Each row is a point on a landscape with many valleys, with its height.
A ball rolls from a point to whichever of its 2 nearest points has the largest drop for the distance, and stops where none of them is lower. Distance is the straight distance between rows; heights are no part of it.
kuvo: [ 96 116 111 176 107 101 116 108 142 168  84 178 138 170 123  88 132 162
 157 150 131 142 185 166]  (h 352)
suno: [ 79  90  96 120 164  99 115 113 158 156 118 165 141 179 132  78 105 144
 121 140  64 124 159 110]  (h 137)
vite: [131 139  93 166 144 153 141  87  62 117 180  98  99 106 101 163 117  78
 179 154 149 155 132 105]  (h 280)
Doni: [158 147 144 100 111 181 106 153 154 109 119 149  95 139 127 175  85 141
  95  84 141 131  81 177]  (h 245)
kud: [134 166 115 127  98 173 136 151 153 124  93 179  46 178 150 161 104 155
 106 141 137 145 159 153]  (h 362)
ser: [149 156 132 110  97 180 108 145 162 138  99 176  90 171 149 162  90 161
  91  99 138 133 125 197]  (h 316)
Pupu: [111 100  91 154 140 124 121  71  95 156 144 140 167 124  68  82 122  99
 185 130  83 128 184 104]  (h 460)
lon: [168 155 119 101  85 127 141  68 124 105 170 144  87 113 109 108 164 112
 101 119 164 117 109 116]  (h 431)
gomu: [ 97 114 111 139 173 107 107 142 147 121 107 151 115 194 163 124 111 162
 109 126 141 165  94 141]  (h 182)
gura: [151 117 202  79  97 159 120 158 130 124 140  81 179  64 135 116 125  98
 106  86 120  87 108 126]  (h 604)
mer: [134 141 125 144 140  66 179  91 106 108 167 123  89 116 130 100 210 111
 149 147 195 139 117  86]  (h 502)
bok: [ 93 139 103 147 157 101 134 181 157 108  87 168  74 189 180 124 124 185
 125 134 143 155 131 149]  (h 131)
fumip: [101 128 110 143 153  86 125 191 180 139  98 151 108 171 173 139 109 177
  87 153 110 135 170 136]  (h 179)
ziz: [131 173 143 131 105 101 182 186 126  93 122 105 112  70 133 103 178 117
 133 172 166 116 158  81]  (h 321)
puvu: [172 133 161  88 142 105 142 137 107  98 158  82 142  81 181 113 161  82
 107 149 189 104 112  90]  (h 543)
romo: [127  97 147 134 171 121  80 115 110 161 129  81 196 123 145 147 105 117
 119  92 114 137  78 131]  (h 353)
nomeb: [114 103 173  78  98 206 109 128 162 107 114 127 155 104  79 116  96 136
 148  58  48 106 130 168]  (h 528)
fip: [114 130 141 146  79  63 117 118 186 154  94 154 148 133 126  75 191 173
 124 105 133  94 147 159]  (h 225)
dofo: [125 134  91 159 135  94 167  72 105 119 150 145  91 136 105  92 176 116
 160 148 166 142 140  84]  (h 481)
dugas: [123 163 152 104 115 197 142 180 100  64 113 107 117  84  90 171  97 102
 161 119 113 156 115 128]  (h 475)
Lefir: [101 112  83 127 142  83 150 121 162 137 129 176  94 173 133  86 126 153
 101 169  83 124 193 110]  (h 203)
Nodam: [179 143 154 151  62 129 102 111 104 148 120  97 161  99 106 185 144 131
 150 112 165 115 161 166]  (h 686)
rora: [138 141 134 122 136  85 128 170 170 136 121 120 114 147 171 146 103 162
  70 158 130 108 122 128]  (h 227)
neped: [ 72  72 109 128 174 139 105 117 145 142 112 142 158 175 133  92  97 132
 137 119  53 133 109 112]  (h 210)
Kamak: [126  68 165 105 153 149 123 113 103 141 154  84 200  76 107 100 115  72
 155 113  92  96 124  84]  (h 532)
Munu: [ 93  92 128 128 161 152  97 116 109 129 109 126 165 153 127 121  98 130
 127 115  96 151  97 133]  (h 281)
bomo: [126 131 118 151 135 140 105 107 114 142 120 145  99 183 169 149 120 153
 133 125 171 166  96 163]  (h 241)
ruzag: [ 89 133 138 147 145 131 134 153  88  95  91 139 131 130 132 104 160 120
 173 115 142 157  94 105]  (h 311)
Perig: [116  91 117 138 146 132 120 100  99 151 165  97 194 102  81 131 118  95
 162 139  84 118 154  97]  (h 495)
Gakin: [146 128 140 107 129  91 155 109 104 117 147 102 126  90 164  95 197 105
 125 133 191 117 107  92]  (h 525)
Tevat: [126 118 136  80 173 163 133 158 116 104 150  97 114 124 143 144  77 107
  96 120  78 135  94  79]  (h 388)
dabo: [116 121  75 176 136 138 130  98 106 154 115 147 144 126  83  99 104 112
 188 166  94 146 206 118]  (h 426)
zoser: [ 93 114 128 157 164 123 134 146  67 125 102 105 141 105 139 144 182 126
 205  96 176 179  84 105]  (h 221)
kul: [142 134 153 122 135  98 112 160 141 134 114 102 144 117 172 136 160 135
 110 128 181 121  77 139]  (h 312)
zezu: [109 143 143 118  99 205 131 161 127  80  89 167  99 105  78  98 139 136
 161  63 111 147 107 143]  (h 580)
Bev: [165 116 140  89 108 173 125  94 116 110 157 121 127 115  91 147 109 106
 126  94 111 129  92 134]  (h 282)
Sot: [157 116 185  96  89 131 125  99 120 147 148 103 179  80 108 130 157  88
 124  90 132  70 114 128]  (h 641)
Zar: [106 103 143 127 139 107 104 148 176 167 107 110 197 118 146 125 102 140
  98 128  84  96 135 155]  (h 704)
Pudef: [ 93 155 123 178 105 108 133 177 127 118  70 147 122 134 123 120 166 172
 169 138 156 146 149 152]  (h 423)
petu: [142 127 135 116 165 169 108 144  79 102 141  85 146 116 137 196 104  98
 148  96 147 163  52 138]  (h 240)
bag: [128 118 126 143 177 142 108 153  92 121 130  77 146 146 167 197  85 108
 134 142 133 175  75 133]  (h 310)
val: [173 126 109 133 117 103 113  45 122 149 164 128 128 147 124 150 120 128
  91 137 145 113 138 138]  (h 406)
lakit: [131 152 129 117 146 172 165 179 103  84 125 101 103  82 126 152 131  95
 150 161 123 143 123  98]  (h 421)
ged: [ 89 161 117 159 120 154 146 189 116  81  65 155  91 120 122 111 164 151
 173 121 163 158 119 115]  (h 379)
lipak: [110 112 127 118 195 138 123 166 102  99 147  66 144 138 157 162  87  95
 124 159 105 151  83  87]  (h 346)
Rop: [163 137 130  90  66 152 147  98 155 115 137 164 109  88 110  92 164 139
  92  94 133  98 115 122]  (h 485)
vodak: [139 126 109 186 145  74 121 100 105 168 169 113 108 165 169 168 123 144
 143 178 187 158 166 162]  (h 365)
Fef: [124 154 134 135 116 145 183 181 101  86 107 100 131  56 113 122 152  95
 167 173 150 115 168  78]  (h 369)
pitav: [125 129  90 169 107  67 159  95 113 141 134 155 125 138  90  72 176 126
 161 141 147 124 187 118]  (h 451)
vem: [102 130 123 150 102  83 128 117 168 153  88 191 124 163 134  75 174 185
 144 110 147 130 156 166]  (h 301)
Pas: [105 126 147 115  99 141  84 163 198 138  74 161 141 130 128 113 130 169
 110  77 109  98 127 177]  (h 667)
leve: [144 151 127 156 122 150  98 128 102 134 121 118 126 151 141 193 106 140
 149 128 169 157 111 176]  (h 297)
loteg: [143 119  84 158 163 145 138  69  78 138 188 111  99 150  98 140  86  87
 153 153 115 162 141 104]  (h 332)
nilum: [150 147 129  78 113 156 134 140 156 117 147 143  95 144 136 136  98 147
  49 133  96 100 119 110]  (h 457)
lasu: [130 133 146 123  66 156 104 110 163 140 100 158 136 121 107 116 137 149
 122  75 106  98 132 192]  (h 635)
dob: [144 147  96 163 132 145 125  73 106 156 159 139  72 161 113 137  89 106
 154 158 137 152 168 138]  (h 333)
teke: [111  94 147  88 169 109 117 112 137 134 148 136 141 140 157  85 137 105
  91  95 127 133  49  97]  (h 461)
fitek: [107 144 123 102 107 212 163 140 103  65 116 140 101 104  67 115 125 111
 168 111 105 158 123 105]  (h 529)
neluz: [160 130 169  97 125 129 147 158 131 106 134 102 150  72 150 117 139  98
 100 135 134 108 124 100]  (h 565)
daku: [148 148 118 148 130 113 139 126 119 114 146 108 137 118 150 162 140 112
  96 153 163 137 103 123]  (h 359)
Vilu: [149 158 134 127  84  76 166 132 179 142 125 145 127 104 124 105 168 158
  90 168 137  70 180 130]  (h 197)
lafu: [146 142 122 182 115 104 104 120 113 176 116 136 146 150 159 185 127 148
 155 146 189 147 157 184]  (h 341)
Ruz: [132 135  85 162 120 134 135  81 138 156 140 182  59 200 135 111 109 132
 132 164 137 166 167 150]  (h 291)
bokur: [103  93 134  80 195 108 126 153 155 130 142 134 109 155 174  91 127 124
  67 124  94 120  90  86]  (h 441)
dumis: [147 142 119 117 105 173 131  82  91 104 154 145  95 133  98 134 137 106
 135 107 139 151  93 122]  (h 366)
Fubo: [110 106 159  82 133 188 123 136 137 132 129 108 173  93  91 126  96 103
 126  92  47 101 122 124]  (h 455)
nabof: [106 105 123  86 204 147 114 174 148 118 137 118 116 144 166 131  85 123
  65 125  77 119  76  92]  (h 420)
zume: [131 146 134 142  93  47 183 179 155 124 117 110 130  83 131  96 191 140
 123 167 156  97 170 102]  (h 270)
Tof: [152 133 121 157 127  75 130 125 125 152 153  99 157 111 123 146 140 124
 131 162 146 130 165 111]  (h 395)
divuk: [ 95  97 132  99 132 131  89 138 198 148 100 147 167 144 148  92 102 161
  86  90  62  78 112 165]  (h 689)
feniz: [146 117 143  82 121 178 138  85 116 111 167 112 152  84  60 128  80  79
 140 106  70 120 120 116]  (h 372)
Fese: [135  95 156 108 147 104  98 111  95 139 126 112 172 116 145 110 141 103
 125  82 145 135  59  99]  (h 414)
laz: [117 109 115 156 127  57 151 105 135 158 144 123 146 120 103  97 150 133
 141 170 130 112 176 111]  (h 422)
kegoz: [117 133  90 138 131 102 137 111 155 135 131 181  51 209 139 103 130 163
  99 163 121 136 160 120]  (h 249)
zom: [114 138 112 173 158 118 150 123  68 100 169  88 125 103 115 164 151  98
 180 157 156 154 121  87]  (h 209)
favu: [118 122 150 126  92 182 106 121 136 117  99 150 125 121  85 113 129 139
 155  79  95 125 113 162]  (h 594)
gabob: [148 117 144  50 148 165 136 123 143 116 176 105 107 142 132 140  71 107
  56 106  70 104  95  98]  (h 424)
vas: [116 137 105 182 126 139 121 118 112 182  86 152 130 148 107 122 116 151
 185 164 123 141 214 162]  (h 389)
zab: [137 160 131 140 134  91 102 181 175 131  97 117 131 147 184 167 131 163
  82 150 163 125  86 165]  (h 266)
Voko: [161 112 104 151 138  50 121  64 124 177 179 127 112 176 154 155 138 142
 108 156 171 127 152 157]  (h 382)
boros: [146 146 148  86 143 181 114 153 122  90 143  97 110 124 133 189  89 111
 115  92 138 159  67 158]  (h 112)
dozim: [ 76 132 122 179 127 111 150 192 123 123  64 126 150 102 100 104 158 157
 186 155 111 136 187 114]  (h 459)
Meto: [176 134 166 131  58 124 121 110 111 134 132  92 180  60  94 165 150 109
 150  96 142  81 150 141]  (h 668)
duba: [109 124 134 153 170  82 146 165  76 122 145  85 144 107 161 147 157 115
 180 148 171 159 109  93]  (h 118)
Vuzoz: [184 152 122 127  83 135 113  81 139 137 155 142 104 138 119 162 111 133
  91 153 144  96 154 161]  (h 434)
Lub: [147 144 144 137  78  71 123 117 165 160 118 134 161 108 131 117 154 167
 116 142 152  84 169 152]  (h 102)
Mivip: [107 110 127  71 157 152  97 140 178 149 124 149 142 158 142 128  81 155
  64 102  55  88 114 146]  (h 702)
zev: [167 141 104 102  90 163 154 108 141 117 154 157  87 135 104 133  96 131
  90 140 105 102 160 133]  (h 468)

For each start below, name the point where the ball stops.
teke => suno
dofo => bok
Pupu => Lub
Sot => bok
fitek => Lub
Vuzoz => bok
